Points, in no order, along strands that fork, close into loops and pass close to each other.
In the rows, zero is written as 128.
Points whose rows are less than 144 apart are linked; no others are. Some points are linked to none.
z_70: [ 62 108  60 117  90  93 130  75 121 102 152 122 180 152 132  96 123  81
 100 108  64 124 162 156 159  91 118 117 158 153 174 136 131 120 144 168
 136  97 114]
z_521: [141 131 138 185 133 102 136 105  58 123 137 124  74 126  90 133 131 178
 132  84 173 108 170 106 127 146 162 144 189 128 112  89 148 110 162 179
  99 138 179]
z_797: [ 88 174 113 108 151 158 151  97 103 115 123  91 116 202 132 144 120 171
  66 145 158 193 140  82 129  92 108  86  95 184 192 114 161 141 156 135
 173 160 135]
z_672: [135 160 151 128 170 211 112 163 137 158 147 142 144 145 141 115 113 142
  80  98 162 144 127 145 132 116 110 118 116  75 143 131  84 128 127 135
 106 166 129]
z_972: [164 125  75  98 103  94  83 131 145 170 164 145 137 140 145 121 124  97
 144 149  56  81 112 184  97 128 110  80 121 128 128 142  79 141 101 157
 133 165 119]
z_167: [175 105 150 125 159 141 156 182 167 167  91 111 111  97 121 135 123 138
 141 149 159 110 100 125  85 183 128 147  96  79 126 138 117 146  91 100
 100 107 162]
z_121: [126 120 128 155 155 164 139 102 124 154 173 139 128 134 130 142 144 182
 115  86 156 130 157 129 127  99 140  97 179  70 128  66 153 126 154  94
 170 182 154]
z_794: [137 145 134  76 104 130  61  79  85 141 197 137 146 132 188 101 170 118
 104  67  99 115 143 184 113  88 126 114 144 151 159 165  91 113 126 119
 134 185  91]
z_431: [112 149 147 180 152 181 135 133  92 129 154 108 143 137 109 127 149 178
 137  76 173 144 155 120 136 135 165 125 173  95 116  79 144 127 159 123
 134 143 167]
z_336: [147 124  84 125 158 120 127 117 138 148  94  90 125 145 136 144  90 184
  83 166 121 116 115 113 117 117 140  61 152 142 165  96 137 145 142 162
 142 124 152]
z_812: [142 133  72  81 100 116  56 131 128 129 187 128 173 149 158 113 150  86
 159 139  38  98 130 146 125 114 105  91  98 161 115 129  89 132 124 153
 164 140 106]
z_12: [191 127 146 125 136 158 113 149 128 138 117  94 132  71 138 160 139 174
 155 147 159 121  90  90 132 129 179  78 154  91 149  96 110 163 132 105
 163 136 153]
z_664: [174  82 158 107 102  87 143 108 141 118 108 109 146 112 151 106 138 135
 133 125 131 125  86 118 140 132 130 121 160 136 182 138 142 116 125 122
 133 108 127]
z_365: [134  91 131 112  84  63 151 151 113 140 108 105 113 142  78  93  91  60
 113 135  83  93 136 143  80 174 105 161  95 182 139 159 135 136  89 124
  60  79  94]
z_265: [141 169  62  93 136 151 110 129  64 127 127  67 155 133 143 141 128 131
 107 180  86 164 105  63 117 111 165  80  99 168 120  95 136 193 125 131
 189 144 143]
z_135: [171  67 160 124  92  96 134  92 205 148  87 126 176 115 135 116 134 133
 133 132 120 105  97 130 161 109  90 120 182 112 217 136 141 144 115 114
 140  90 112]
z_859: [112 118 145 152 173 150 172 144 157 133 100 143 111 104 122 160 125 165
 130 161 163 135 127 112 116 140 132 130 127  88 115 113 148 130 136  98
 154 134 156]
z_234: [121 121 109 155  91  75 142 155 102 103 128 154  44 140 105 161  98 140
 157 166 107 103 137 121 102 150 149 126 112 173  78 146 136 128 135 139
 131 128 105]
z_360: [129  87 160 193 118 130 164 169 128 173 130  96  97  97  60 142 126 150
 173 129 160 102 154  74 100 203 126 148 127 130 111 120 166 132 112 100
 123  94 139]
z_723: [ 81 201 163 157 157 149 119 122  84  91 138 118  96 135 136 138 146 163
 131 109 188 172 149  97 122 116 154 151 119 189  75 124 139 134 153 178
 124 156 129]
z_232: [119 140 159 161 172 168 170 139 172 115 103 146 112  85 105 134 148 122
 174 110 182 201 131 141  61 151 122 189 123  86  57 155  89 101  81  88
 107 160 169]
z_184: [138  91 158 128 108 143 153 121 171 145 100 141 139  94 104 113 113 108
 131  85 160 130 113 131 142 165 107 158 169  78 159 138 116 122 109 145
  68  57 144]
z_777: [133 120 106 117 117 162 140 120 126 141 155 101 163 123 169 121 175 126
 156 142  94 104  97 123 168 138 143  87 110 118 130  70 152 172 137  72
 210 157 143]
z_148: [147 179 128  86 155 138 125 118  79 150 152  80 121 161 163 112 135 149
  95 128 159 162 109 111 108 120 141  81 101 173 161 122 129 170 122 111
 156 187 137]
z_95: [162 171 163  89 159 178 100 163 127 173 146 134 153 150 177  81 123 119
  78  95 156 154 101 153 119 119 117 112  86 114 173 144  76 125  93 126
 105 164 120]
z_386: [200 116 122 135  99 161 119 168 143  90 126 140  70  95  73 156 136 116
 203  84 139 154 111  97 102 170 161 174 157  84  58 137  75 103 118 108
  88  93 140]
z_586: [ 66  99 104 139 105 123 102  88 160 140 162 162 176 125 129 123 128  88
 156 161  71 114 141 176 201  80  98 126 152 107 135 119 149 133 149  81
 176 113  94]
z_924: [161 118  78  98 117  89 111 141 119 145 135 102 147 153 132 102  98 124
 102 154  75 112 111 149 102 135 112  92 129 148 138 134 122 157 121 182
 111 142 144]
z_871: [ 66 110 190 175 122 131 163 164 118 132  96 118 179 105 123  81 166  69
 130 115 142 144 127 130 121 172  92 202  80 150 132 155 160 151 113 107
  97  72 133]
z_374: [ 89 101 164 148 145 169 140 142 197 141 136 179 141  95 112 133 161  78
 169 145 154 147 152 142 131 117 119 193 137  42 124 136 120 125 108  38
 134 123 140]
z_841: [136 123 123  97 144  84 134 118 146 127 115 161 139 132 164 110 107  81
  90 148 105 136 117 164 113 119 107 120 113 137 159 175 115 134  96 128
  96 123 101]
z_855: [107 147 119 185 149 147 135 112  75 139 138 125 108 143 103 155 139 183
 108  97 177 113 184  95 124 121 163 103 179 108 100  51 166 114 179 169
 121 140 184]
z_971: [114 138  94  74 146 161 132  86 149 133 140 122 151 194 150 121 100 159
  67 168 142 195 142 116 142  76  90  69 111 158 210 134 141 119 128 123
 182 162 120]
z_690: [145  95  91  98  77  83 115 166 132  99 142 132  85 148 107 165  98 124
 169 188  60 100 112 111 107 130 139 115  94 173  97 135 115 114 130 125
 158 100  77]
z_328: [166 110 121  85 118 108 129 173 185 110  86 149 121 141 154 143 113 121
 136 185  80 128  88 132 119 142 116 120  86 132 135 155 110 120 109 138
 122  70  98]
z_873: [104  99 103 157 121 140 134 175 114 139 114 109 139 133  70 113  89 106
  92 123 102  77 144 127 160 162  97 125 112 153 109 108 125 142 148 174
  75  81 163]
z_76: [123 126 135 107  75 124 128 128 100 111 145 100 193 126 143  81 193  88
 173 113  71 109  99 132 180 135 133 156 103 153 132 113 139 158 144  72
 175 108 129]
z_389: [ 78 131  92 152  94  86 137 136  78  95 139 152  59 173 103 144 106 141
 135 146  97 102 186 137 152 136 133 151 136 171  79 116 140 118 147 189
 115 111 124]
z_925: [107 131  72  68 138 159 132  93 132 148 162 105 136 160 164 138 123 158
  94 191 111 168 127 121 116  81 106  84 108 154 181 124 161 119  97 105
 218 191 111]
z_904: [141 142  58  74  99 153  64 125 116 106 166 114 166 155 155 126 144 105
 136 179  48 152 119  97 126 102 138  92  80 174 104 121 119 128 128 143
 207 140 110]
z_294: [139 110  92 167 169 145 117 117 122 186 142 130 140 142 127 161 121 185
 106 138 126  90 147 132 123 116 130  49 160  81 116  58 155 151 154 130
 172 155 175]
z_956: [135 160 159 117 127 152 100 137 101 107 152 116 120 113 153 147 154 156
 162 151 155 140 112  96 147 126 171 116 114 135  98 114 138 135 136  97
 177 166 122]
z_117: [ 73 194 127 128 137 139 139 109  86 101 130  97 107 176 127 131 142 167
  75 113 172 176 161  83 138 115 143 121 116 195 141  88 139 141 161 169
 132 146 137]
z_180: [201  91 115 132 143 144 181 100 214 124  71 121  83 106  69 175  97 141
 127  94 122 118 125 118 122 132  77 130 147  36 111 160 119 102  96 149
  79  84 136]
z_88: [150 146 143 109 105 154  77  89 122  99 160 120 137 113 140 167 136 183
 158 150 144 144 117  90 185  98 174 108 130 113 100  96 139  96 179  87
 189 162  91]
z_106: [ 72  98 174 180  99 109 164 111 100 139 143 116 157 115 102 108 165 113
 167  84 142 107 151 148 138 147 115 160 156  90 130  98 181 154 144  77
 152 111 148]
z_877: [226 122 124  98 120 104  93 128 158 106  86 128  98  91 138 192 106 175
 158 173 118 135  78  73 130 102 162 115 135 140 143 144 107 109 133 130
 138  97  98]
z_506: [ 91  96 132 127  88  94 120 135 151 119 123 141 174 135 124  83 131  61
 129 127  85 109 130 166 158 120  89 156 127 137 168 153 119 157 127 126
  87  41 104]
z_273: [120  99 151 171 162 124 211 143 162 134  77 143  55  70  76 175 113 138
 175 124 171 152 148  97  75 151 104 173  86 112  79 177 141  99  89 102
 121 116 135]
z_770: [ 57 181 166 175 163 184 137 177 107 123 134 101 157 148 123  89 129 119
  86 106 165 145 138 135 130 150 108 156  80 148  92 113 139 130 144 152
 109 128 167]
z_951: [185 122 157 101 139  92 136  84 143 127 118 131 132  99 159 117 126 160
 104 110 167 147  87 130 123  97 126 113 163 104 179 139 124  98 119  96
 139 169 121]
z_721: [ 49 131 102 147 141  65 162  76  95 138 124 110 125 136 105 113 127  89
  55 116 141  98 185 157 108 128 109 120 146 167 154 130 164 120 125 157
  79 140 157]
z_831: [119 143 147  83 109 104  69  81 154  87 155 175 199 124 168 112 145  94
 133 116  94 142 127 163 168  90 118 148 136 128 156 152 133  78 152  91
 129 123  63]
z_980: [123  97 136 138 137 131 133 141 185 186 139 162 137  83 144 115 184  53
 183 144 160 100 154 155 129 114 135 164 123  42 130 137  98 147  65  35
 110 140 140]
z_970: [110  79 171 182 130 132 188 126 138 139  92 121 116 103  93 145 148 161
 150 124 173 130 133  88 124 160 127 125 122 126 134 116 189 115 138 103
 136  94 149]
z_398: [120 167 136 108 115 146 115 170 123  54 111 137 148 160 163 123 116 128
 104 148 116 172 109  95 152 127 152 115 100 186 122 153 127  99 152 156
 120  75  92]
z_460: [168  86 139 131 148 151 167 119 216 156  72 137 134  98 113 133 106 129
 109 107 143 132 124 133 132 132  95 139 167  46 155 140  96 114  98 119
  79  94 157]
z_404: [104  96 151 175  94 108 156 113 112 130 144 110 151 129  98 114 152 159
 153  70 128  79 146 141 176 121 125 122 200  95 145  80 158 128 173 129
 139  88 146]
z_757: [142 136 124  86  99 112  56 122 146 117 176 167 193 148 178 117 143  85
 138 116  54 115 128 182 145 103 105 118 119 138 129 157  91 111 138 135
 137 126  84]
z_284: [204 134 153  76 131 122 116 110 176 124 127 157 120  77 145 134 146 100
 162  81 154 153 109 129 107 115 127 146 143  63 115 185  66  73  93  81
 104 165 133]
z_257: [144 178 169 130 167 149 132 150  90 141 131  90 128 139 131 108 119 157
  87 101 201 162 109 105  98 136 134 119 113 131 148 111 123 146 125 131
 120 175 167]
z_172: [228 126  96  64 113  67 103 131 142  97 106 131  96 137 153 177  96 150
 142 165  87 128  94 113  96 123 148 106 127 165 139 141 108 103 135 174
 122  99 100]
z_563: [131 157 134 130 142 175 121 141  83 134 141  91 154 140 153 144 142 149
 138 130 126 130 104  90 161 129 169  89 116 131 113  66 153 174 138  90
 180 155 157]
z_357: [137 119 151 157 175 153 176 138 161 125  63 121  84  82  78 133 117 139
 151 104 194 171 123 118  69 172 105 175 107  95  73 156 134  92  94 109
  87 119 167]
z_280: [114  98 123 165 173 189 152 153 149 133  93 141 114 132  68 160 109 133
 110  97 166 132 151 112 114 159 123 155 155  61  82  82 127  81 134 132
  65 108 199]
z_609: [182  87  85 122 141  88 140 138 131 150 100  53 142 129 124 136  88 156
 114 160 101 103  87 122 112 143 122  71 145 164 166 114 133 156 117 176
 113 120 151]
z_623: [165 115 111 142 189 208 129 163 181 163 112 120 145 130  98 140  88 143
 119 125 135 113 123 148 121 150 121 115 152  24 121  91  86 144 119 139
  89 149 179]
z_601: [142 111 160 142 145  79 187 131 123 133  72 107  83  91 135 126 128 146
 145 153 166 138 105 111  70 155 121 133  98 174 151 164 161 113 101 115
 120 137 124]
z_293: [122 154 182 135 153  94 172 133 104 134 101  67 150 122 155  94 160 125
 126 139 173 155  91 131  69 156 111 155  77 175 138 118 143 156  93  98
 145 171 150]
z_258: [165 158  97  83 102 139  73 146  88  87 136 107 159 137 159 144 146 124
 136 164  93 160 101  76 140 108 174  84 105 175 114 109 113 141 141 132
 168 115 105]
z_359: [199 120 134 109 100  98  88  92 144  95 129 103 127 111 143 173 123 180
 154 180 129 136  91  83 168  98 161 109 144 137 137 109 143  98 157 108
 173 143  96]
z_472: [108 130 164 146  98 166 106 163 124  82 144 146 143 110 112 119 143 144
 165 109 138 144 111 114 191 138 152 155 149 103 107 116 142 118 175 132
 136  80 114]
z_115: [122 148 173 121  93 103 117 112  64  93 144 129 159 134 132  79 167 140
 139  41 135 126 115 141 160 138 152 157 161 146 150 135 133 102 169 151
 106 107 122]
z_438: [139 108 100 103  93  82 111 161 130 148 143 149  85 138 102 148 135 112
 202 186 106  59 122 138 119 127 143 115  89 143  80 124  84 118 106 111
 155 141  96]
z_594: [173 123 123 129 111 146  92 132 166 167 136  84 159 108 140 138 159 164
 170 153 109  91  89 117 162 129 146  73 141  98 152  72 115 167 124 105
 190 158 152]
z_200: [139 164 121 104 137 199  70 122 119 150 166 130 112 154 157 150 114 172
 107 136 137 146 135 100 166  88 155  90 137 134 133 114 110 141 161 147
 154 163 101]
z_758: [107 150 159 166 119 121 129 112 103  82 138 149  87 104 101 119 131 140
 182  69 165 151 151 142 124 135 154 202 161 134  81 146 116  80 140 153
 106 129 126]
z_745: [148 150  98 133 123 148  66  97  92 123 166 113 106 161 153 149 128 182
 128 125 110 131 157 110 169  88 144  86 173 167 108 110 120 140 159 192
 140 155 105]
z_137: [ 72  99 115 163 129 108 172  73 170 118 109 177 133 144 126 157 126 157
  94 139 140 116 163 132 167  90 105  96 170 115 156  85 167  95 154 131
 164  98 120]
z_38: [112  91 105 138 131 127 150  93 168 125 113 122 159 154 139 135 109 152
  90 161 100 129 125 114 157 105 102  80 170 130 173 101 150 125 138 150
 171 112 144]
z_580: [110 155 171 132 102  91 128 112 104  69 129 149 135 118 127 107 150 130
 171  70 160 136 120 139 122 140 130 172 145 163 117 166 134  71 152 141
 106  93 102]
z_100: [107  79  37 137  82  92 115 113 144 128 148  94 178 153 102 104 107 113
 150 156  41 106 124 131 148 121  85 104 152 143 139  85 128 174 124 147
 176 122 137]
z_342: [149 112 161 154 124 132 147 189 122 137 113 119  87  83  92 133 135 127
 169 142 158 113 106  97  94 184 147 148  92 124 102 136 132 144 101 115
 120 117 138]
z_58: [ 77 119 138 181 145  82 174 121  93 151 114 125 109 123  78 135 105 112
  93  95 157  84 170 154 104 153 109 137 138 139 106  97 155 121 128 148
  75 129 167]
z_780: [117  91 116 164  91 122 136 161 165 149 110 128 136 148  83 120  91 128
 137 140  87  91 132 144 161 144 107 122 137 125 126 111 116 147 145 156
 101  76 125]
z_66: [183 111 102  90  96  65 109 107 153  97 122 165  80 151 114 151  89 116
 137 138  85 110 115 158 104 135 119 118 135 133 119 149 105 106 129 169
 100 111  92]
z_131: [ 80 106 118 162 125 102 144 134 113 147 150 156 112 130 108 136 126 120
 129 159 112  91 154 161 131 126 116 111 134 111  98 115 155 161 137  98
 157 147 147]
z_372: [175 115 135 134 133 138 163 115 160 111  82 154  70 106 101 162  97 137
 141 108 149 124 114 112 127 140 123 141 138  92 108 158 121  97 124 148
  91 107 125]
z_948: [142 124  95 100 113 152 105 201 157  80  94 147 141 145 154 143 105 109
 122 183  64 160 100  89 138 129 136 114  81 175 122 143 130 130 139 164
 134  49 101]
z_18: [ 90 195 134 117 121 129 107  91  48 102 169 106 138 153 142  79 165 161
 108  58 130 134 159 135 150 110 140 152 143 181 132 138 137 119 169 174
 109 135 115]
z_562: [155 149  82 100 155 141 113 131  83 143 113  71 149 151 133 126 102 165
  73 168 107 158 104  81 118 115 150  84 116 176 168 116 132 187 121 172
 153 118 153]
z_322: [ 95 132 164 159 144 162 148 121 146  90 125 160 130  91 103 121 146 131
 192  81 181 179 141 147 110 140 134 202 149  91  80 143 112  81 126 103
 122 150 147]
z_55: [122 128 140 151 153  90 163  95 105 144 129 124 108 121 119 123 117 158
 102  96 174 111 141 141 113 140 127 123 174 113 127 113 153 121 134 146
 108 173 163]
z_28: [101 136 141 147 193 196 161 152 182 132 128 183 125 115 127 149 137 157
 131 141 160 163 142 116 105 120 137 147 114  50  83 131 106 100 113  76
 148 173 155]
z_102: [220 100 153 110 132 137 122 165 162 153  93 100 107  47 134 163 139 176
 183 144 156 133  67  58 105 139 167 126 135  87 152 136 104 144 104  93
 136  91 160]
z_2: [164 179 110 135 150 193  55 153  90 167 161 111 125 123 134 155 126 170
 118 131 119 130 126 108 133 110 185  81 127 113 107 101  92 173 139 156
 125 170 119]
z_213: [151 176 140 145 164 141 135 144  95 116 130 129  62 125 117 145 115 146
 125  93 169 133 139 144  92 163 151 159 131 110  69 149 109 120 126 168
  80 179 150]
z_191: [170  97 126 126  72  68 102  96 168 102 125 168 106 129 110 163 107 131
 160 122 102 105 120 149 159 104 112 138 171 109 132 143 117  85 149 139
 123  96  81]
z_883: [101 142 183 158 166 120 167 143  96 138 104  72 151 103 116 102 144 132
 107 107 195 138 116 108  88 166 112 146 110 161 125 100 164 146 119 119
 118 144 172]
z_611: [ 43 124 152 150 147 107 161 141 127 126  83 110 170 119 115  84 127  42
  78 116 141 114 148 145 132 150  90 178  95 151 148 139 150 116 109 137
  53  86 138]
z_383: [210 116 142 116 148 136 137 156 148 131  66 117  89  81 136 171  93 167
 144 158 139 133  80  76 104 151 158 113 120 128 159 156 116 127 122 144
 118  82 120]
z_889: [145 171 126 100 180 204 113 138 142 155 142 155  87 167 145 158  87 169
  69 114 169 157 132 123 134 106 141  99 123 114 143 146  95 128 127 158
 115 163 120]
z_764: [114 103 161 142 114 140 111 116 185 108 149 181 158  77 115 135 153 102
 180 116 131 120 149 158 172 102 129 185 160  48 112 146 117 101 146  74
 128 112 110]
z_619: [ 85 108 128 116  92  88 104 105 144 125 159 147 164 110 148  63 156  35
 152 133  82 112 146 164 160 108 115 156 131 119 170 149 137 168 118  54
 132  66  96]
z_678: [ 76 164 117 118 105 133  99  89 107  70 151 168 116 166 145 125 131 141
 116 134 110 151 167 146 182 101 138 159 142 170 106 152 147  65 181 169
 145 108  73]
z_361: [ 95 136  90 106 117 163  79  76 116 121 174 142 173 165 172 123 119 120
  89 132  81 143 143 154 156  82 103 111 130 158 151 144 131 104 137 126
 172 164  93]
z_327: [167 170 109 137 166 178 114 123  87 141 143 133  55 158 120 154 103 168
 118  74 160 139 185 124 117 127 153 146 147 108  62 123 100 122 153 194
  68 171 138]
z_324: [111 123 131 146 139 121 132 198  88 144 127 104 132 141  71 100 101  75
  84 116 132  75 112 169 125 185 109 155  98 149  82 117 127 157 120 151
  61 120 169]
z_402: [ 31 130 116 153 122  76 138  83 125 102 143 141 156 122 136  90 152  44
 132 128 106 130 170 160 146  99 126 161 127 147 169 149 177 163 127  61
 140 107 106]
z_887: [ 83 198 170 147 133 146 131 123  65 114 164 110 139 137 129  88 160 143
 133  76 167 153 137 150 111 117 151 158 114 155 101 126 128 137 163 146
 140 162 126]
z_776: [ 94 160 135 118 113 173  87 134 141  66 133 172 129 170 153 145 120 145
 105 147 125 169 134  97 194  93 138 137 127 166 121 135 133  87 182 159
 133 101  91]
z_217: [130 127 149 108 120  72 170 149 109 113  83  94 119 117 165 111 156 120
 128 186 127 143  95 118  63 130 138 141  71 184 138 159 144 136  91 108
 153 145 130]
z_407: [113 166 175 148 141 160 124 193 103 114 128 132 150 127 141  86 143 114
 134 114 151 154  99 118 121 169 150 146  87 133  93 136 135 138 129 139
 102 129 142]
z_681: [ 75  74 119 151  99  86 151  65 169 113 121 158 146 125 103 144 122 116
 129 177 100 114 147 146 168  99 105 120 157 123 144 127 176 113 144  82
 176 105  91]
z_419: [138 116 131 127 148 152 150 189 144 157  93 130 130 123 147 121 113 110
  95 166 135 122  92 143 112 170 117 140  76 117 121 145 118 153 101 129
  93 106 143]
z_427: [113 114 191 142 112 132 145 137 138 154 101 116 177 102 130  60 168  94
 137  90 177 150  97 121 124 174  97 203 111 115 155 130 152 151  99 110
  83  81 149]
z_804: [169 170 114 139 156 194  89 163  72 154 140 124  88 126 104 177 123 157
 128 110 139 135 168 112 115 133 185 117 148  95  73  97 109 171 147 174
  79 161 150]
z_981: [ 70 101 175 170 112 122 162 148 148 151 127 155 144  98 116 117 189  84
 166 134 150 119 143 139 126 134 105 172 115  80 119 128 167 168 106  51
 146 112 130]
z_278: [167 166 145  65 158 119 123 148 131 137 106 152 124 147 176 115 110 119
  74 125 144 146  96 148  85 146 125 124  85 137 138 166  99 110  97 146
  83 148 110]
z_888: [117  85 100 108  91  44 140 150 134 160 123 123 112 130 102 111 127  68
 129 173  71  78 132 149  86 149 117 133  88 147 145 138 116 168  73  98
 118 111 102]
z_126: [142 135  84 141 148 139 113 104  97 172 179 107 133 143 140 134 133 169
 129 131  99  83 141 135 136 119 137  56 153 117 111  85 139 176 129 130
 193 194 160]
z_96: [ 88  69 104 158  71 101 161 136 125 127 144 117 116 152  71 131  97 136
 156 158  84  91 148 118 167 134 103 104 148 157 126 103 157 149 138 133
 167  73 116]
z_593: [ 65 132 138 133 149 120 124  66 135 132 156 136 174 125 162  96 146  76
 113 106 117 136 141 172 165  82 122 120 148 116 192 145 159 139 142  63
 146 147  98]
z_814: [119  97  93  85  91  54 138 149 154 178 123 146  88 137 110 140 130  90
 176 211  91  62 124 146  88 117 123 119  80 133 117 143  87 144  57  78
 151 114  95]
z_603: [131 154 114 146 134 115 155 153 102 114 115 152  40 139  98 159 106 116
 140 122 137 100 142 148 105 157 143 159 112 125  60 136 119 128 126 163
 108 145 119]
z_561: [207 118 125 146 122 157 132 146 144 101  91 132  55 105  67 184  83 139
 176  89 135 134 110  98 125 155 143 152 143  68  84 137 103  97 108 146
  82  64 117]
z_632: [116 129 177 125 162 150 141 181 140 150  87 107 169 116 153  81 121  98
  80 116 179 130  95 136 122 168 103 167  96 115 148 122 137 134  95 117
  64 101 154]
z_132: [ 99 167 122 112 134 118 110 161 109 118 131 165 133 164 149 119 131  83
 109 132  95 136 135 153 114 137 122 144  75 168  81 171 108 137 135 163
 100 146 117]
z_936: [ 81 139 128 119 142 125 128 109 134 129 138 161 165 147 173  98 123  93
  82 134 109 146 136 164 137 107 113 124 116 138 155 152 130 126 122 104
 149 148  93]
z_43: [144 142 163 108 137 101 126  79 116 125 151 152 131 111 156 116 154 119
 132  80 158 140 126 154 110 103 133 143 146 128 147 154 121 104 116  97
 132 206 111]
z_87: [137 100  65 126 105 128 128 145 116 149 148  82 166 140 128 122 144 122
 144 177  64 100 102 122 147 141 122  88 105 130 125  87 145 189 122 128
 197 132 169]
z_435: [ 67 160 149 156 167 126 158 177  85 116 110 101 156 133 118  82 129  69
  82 123 134 111 143 162 121 152  94 178  70 171  93 124 139 139 126 148
  80 130 153]
z_713: [ 84 159 157 157 135 155 150 125 114 100 115 123 130 134 124 118 133 154
  99  78 184 145 138 104 154 154 140 150 153 124 136 114 123  79 147 186
  71 101 151]
z_990: [ 73 117  75 117 126  83 141  75 105 136 136 136 147 165 141 108 109  87
  58 124  99 123 179 158 125  93 112 111 154 158 162 147 139 118 130 181
  99 138 128]
z_350: [206 137  96  43 141  96  89 158 175 117 116 142 103 138 171 180 115 124
 147 181  87 100  84 130  88 132 146  98  89 143 144 159  79  97 114 140
 136 113 116]
z_922: [156  85 146 127 101  94 127  91 221 135 105 159 132 102 112 139 101 118
 161 116 122  98 128 155 174 101  83 137 192  73 174 145 109 123 128 117
 105  93 102]
z_843: [184 148 140 134 134 163 107 167 106 109 137 126  98 103 105 137 125 118
 172  80 155 145 116 111  83 175 176 151 133  91  70 132  90 107 130 145
  67 131 161]
z_931: [ 95 114 142 129 155  61 158  97 149 132  90 155 107 110 158 115 121  68
 109 146 153 127 130 164  92 111 122 138 129 126 169 163 147 142 101  73
 101 138 111]
z_943: [119 142  66 104 104 169  59  82  82 143 204 123 119 157 164 123 145 151
 123 134  68 123 163 132 140  99 118 102 133 167 117 130 124 131 138 177
 180 177  98]
z_945: [157 152 149  93 127 159  80 106 106 156 171 149 125 121 172 124 150 130
 117  46 150 126 148 167  86 121 129 131 129 128 149 157  78 106 111 126
 107 211  95]
z_648: [135 154 118 119 171 192 124 148 153 139 149 181  87 115 141 166 134 150
 127 139 160 134 150 149 123 109 138 135  99  76  76 145  76  99 103  86
 155 213 116]
z_263: [121  84 158 151 131  47 201  90 143 120  75 152  95  93 123 140 122 126
 112 149 165 135 126 114  86 131 105 128 140 149 165 184 161 117 103 102
 120 136 114]
z_885: [119 138  81 145 128 106 108 106  80 129 137 131  70 157 130 158 109 166
 109 160 116 121 183 111 160 114 152 102 164 163  96  95 140 143 160 207
 122 121 138]
z_691: [117 123 153 124 121 149  96  98 148 115 157 181 156 102 143 115 132 130
 130  95 125 131 131 164 181  85 126 147 165  93 142 133 125  88 147  99
 141 139  86]
z_735: [110 119  26 120  85 133 116 104 111 112 154 112 195 165 118  91 114  87
 123 127  39 135 146 125 152 105 101 123 130 156 136 124 127 131 149 182
 194 110 129]
z_785: [112  84 160 125  73  85 155 135 156 144  94 118 134 130 100  97 121  68
 126 133 117 104 132 125 129 150  90 167 101 160 165 172 143 141 106 123
  66  51  87]
z_433: [156 152  98  77 131 165 116  81  99 150 170  80 139 166 175 122 157 149
  94 139 111 152 103 112 118 101 136  69 116 167 175 113 146 150 121 102
 201 206 125]

A tip is a point with one link. Name the tips that can be reached along the links from each point below, in the order of the rows.
z_563: z_794, z_678, z_126
z_690: z_184, z_273
z_360: z_407, z_96, z_648
z_374: z_586, z_980, z_404

A piece is all that can be reached along the links. How many separate loops has the piece of each point below (a circle has one, a figure eight two, a Y none), and how many tips (points with one link)?
z_611: loops 0, tips 3
z_990: loops 1, tips 3
z_184: loops 3, tips 2
z_404: loops 1, tips 3
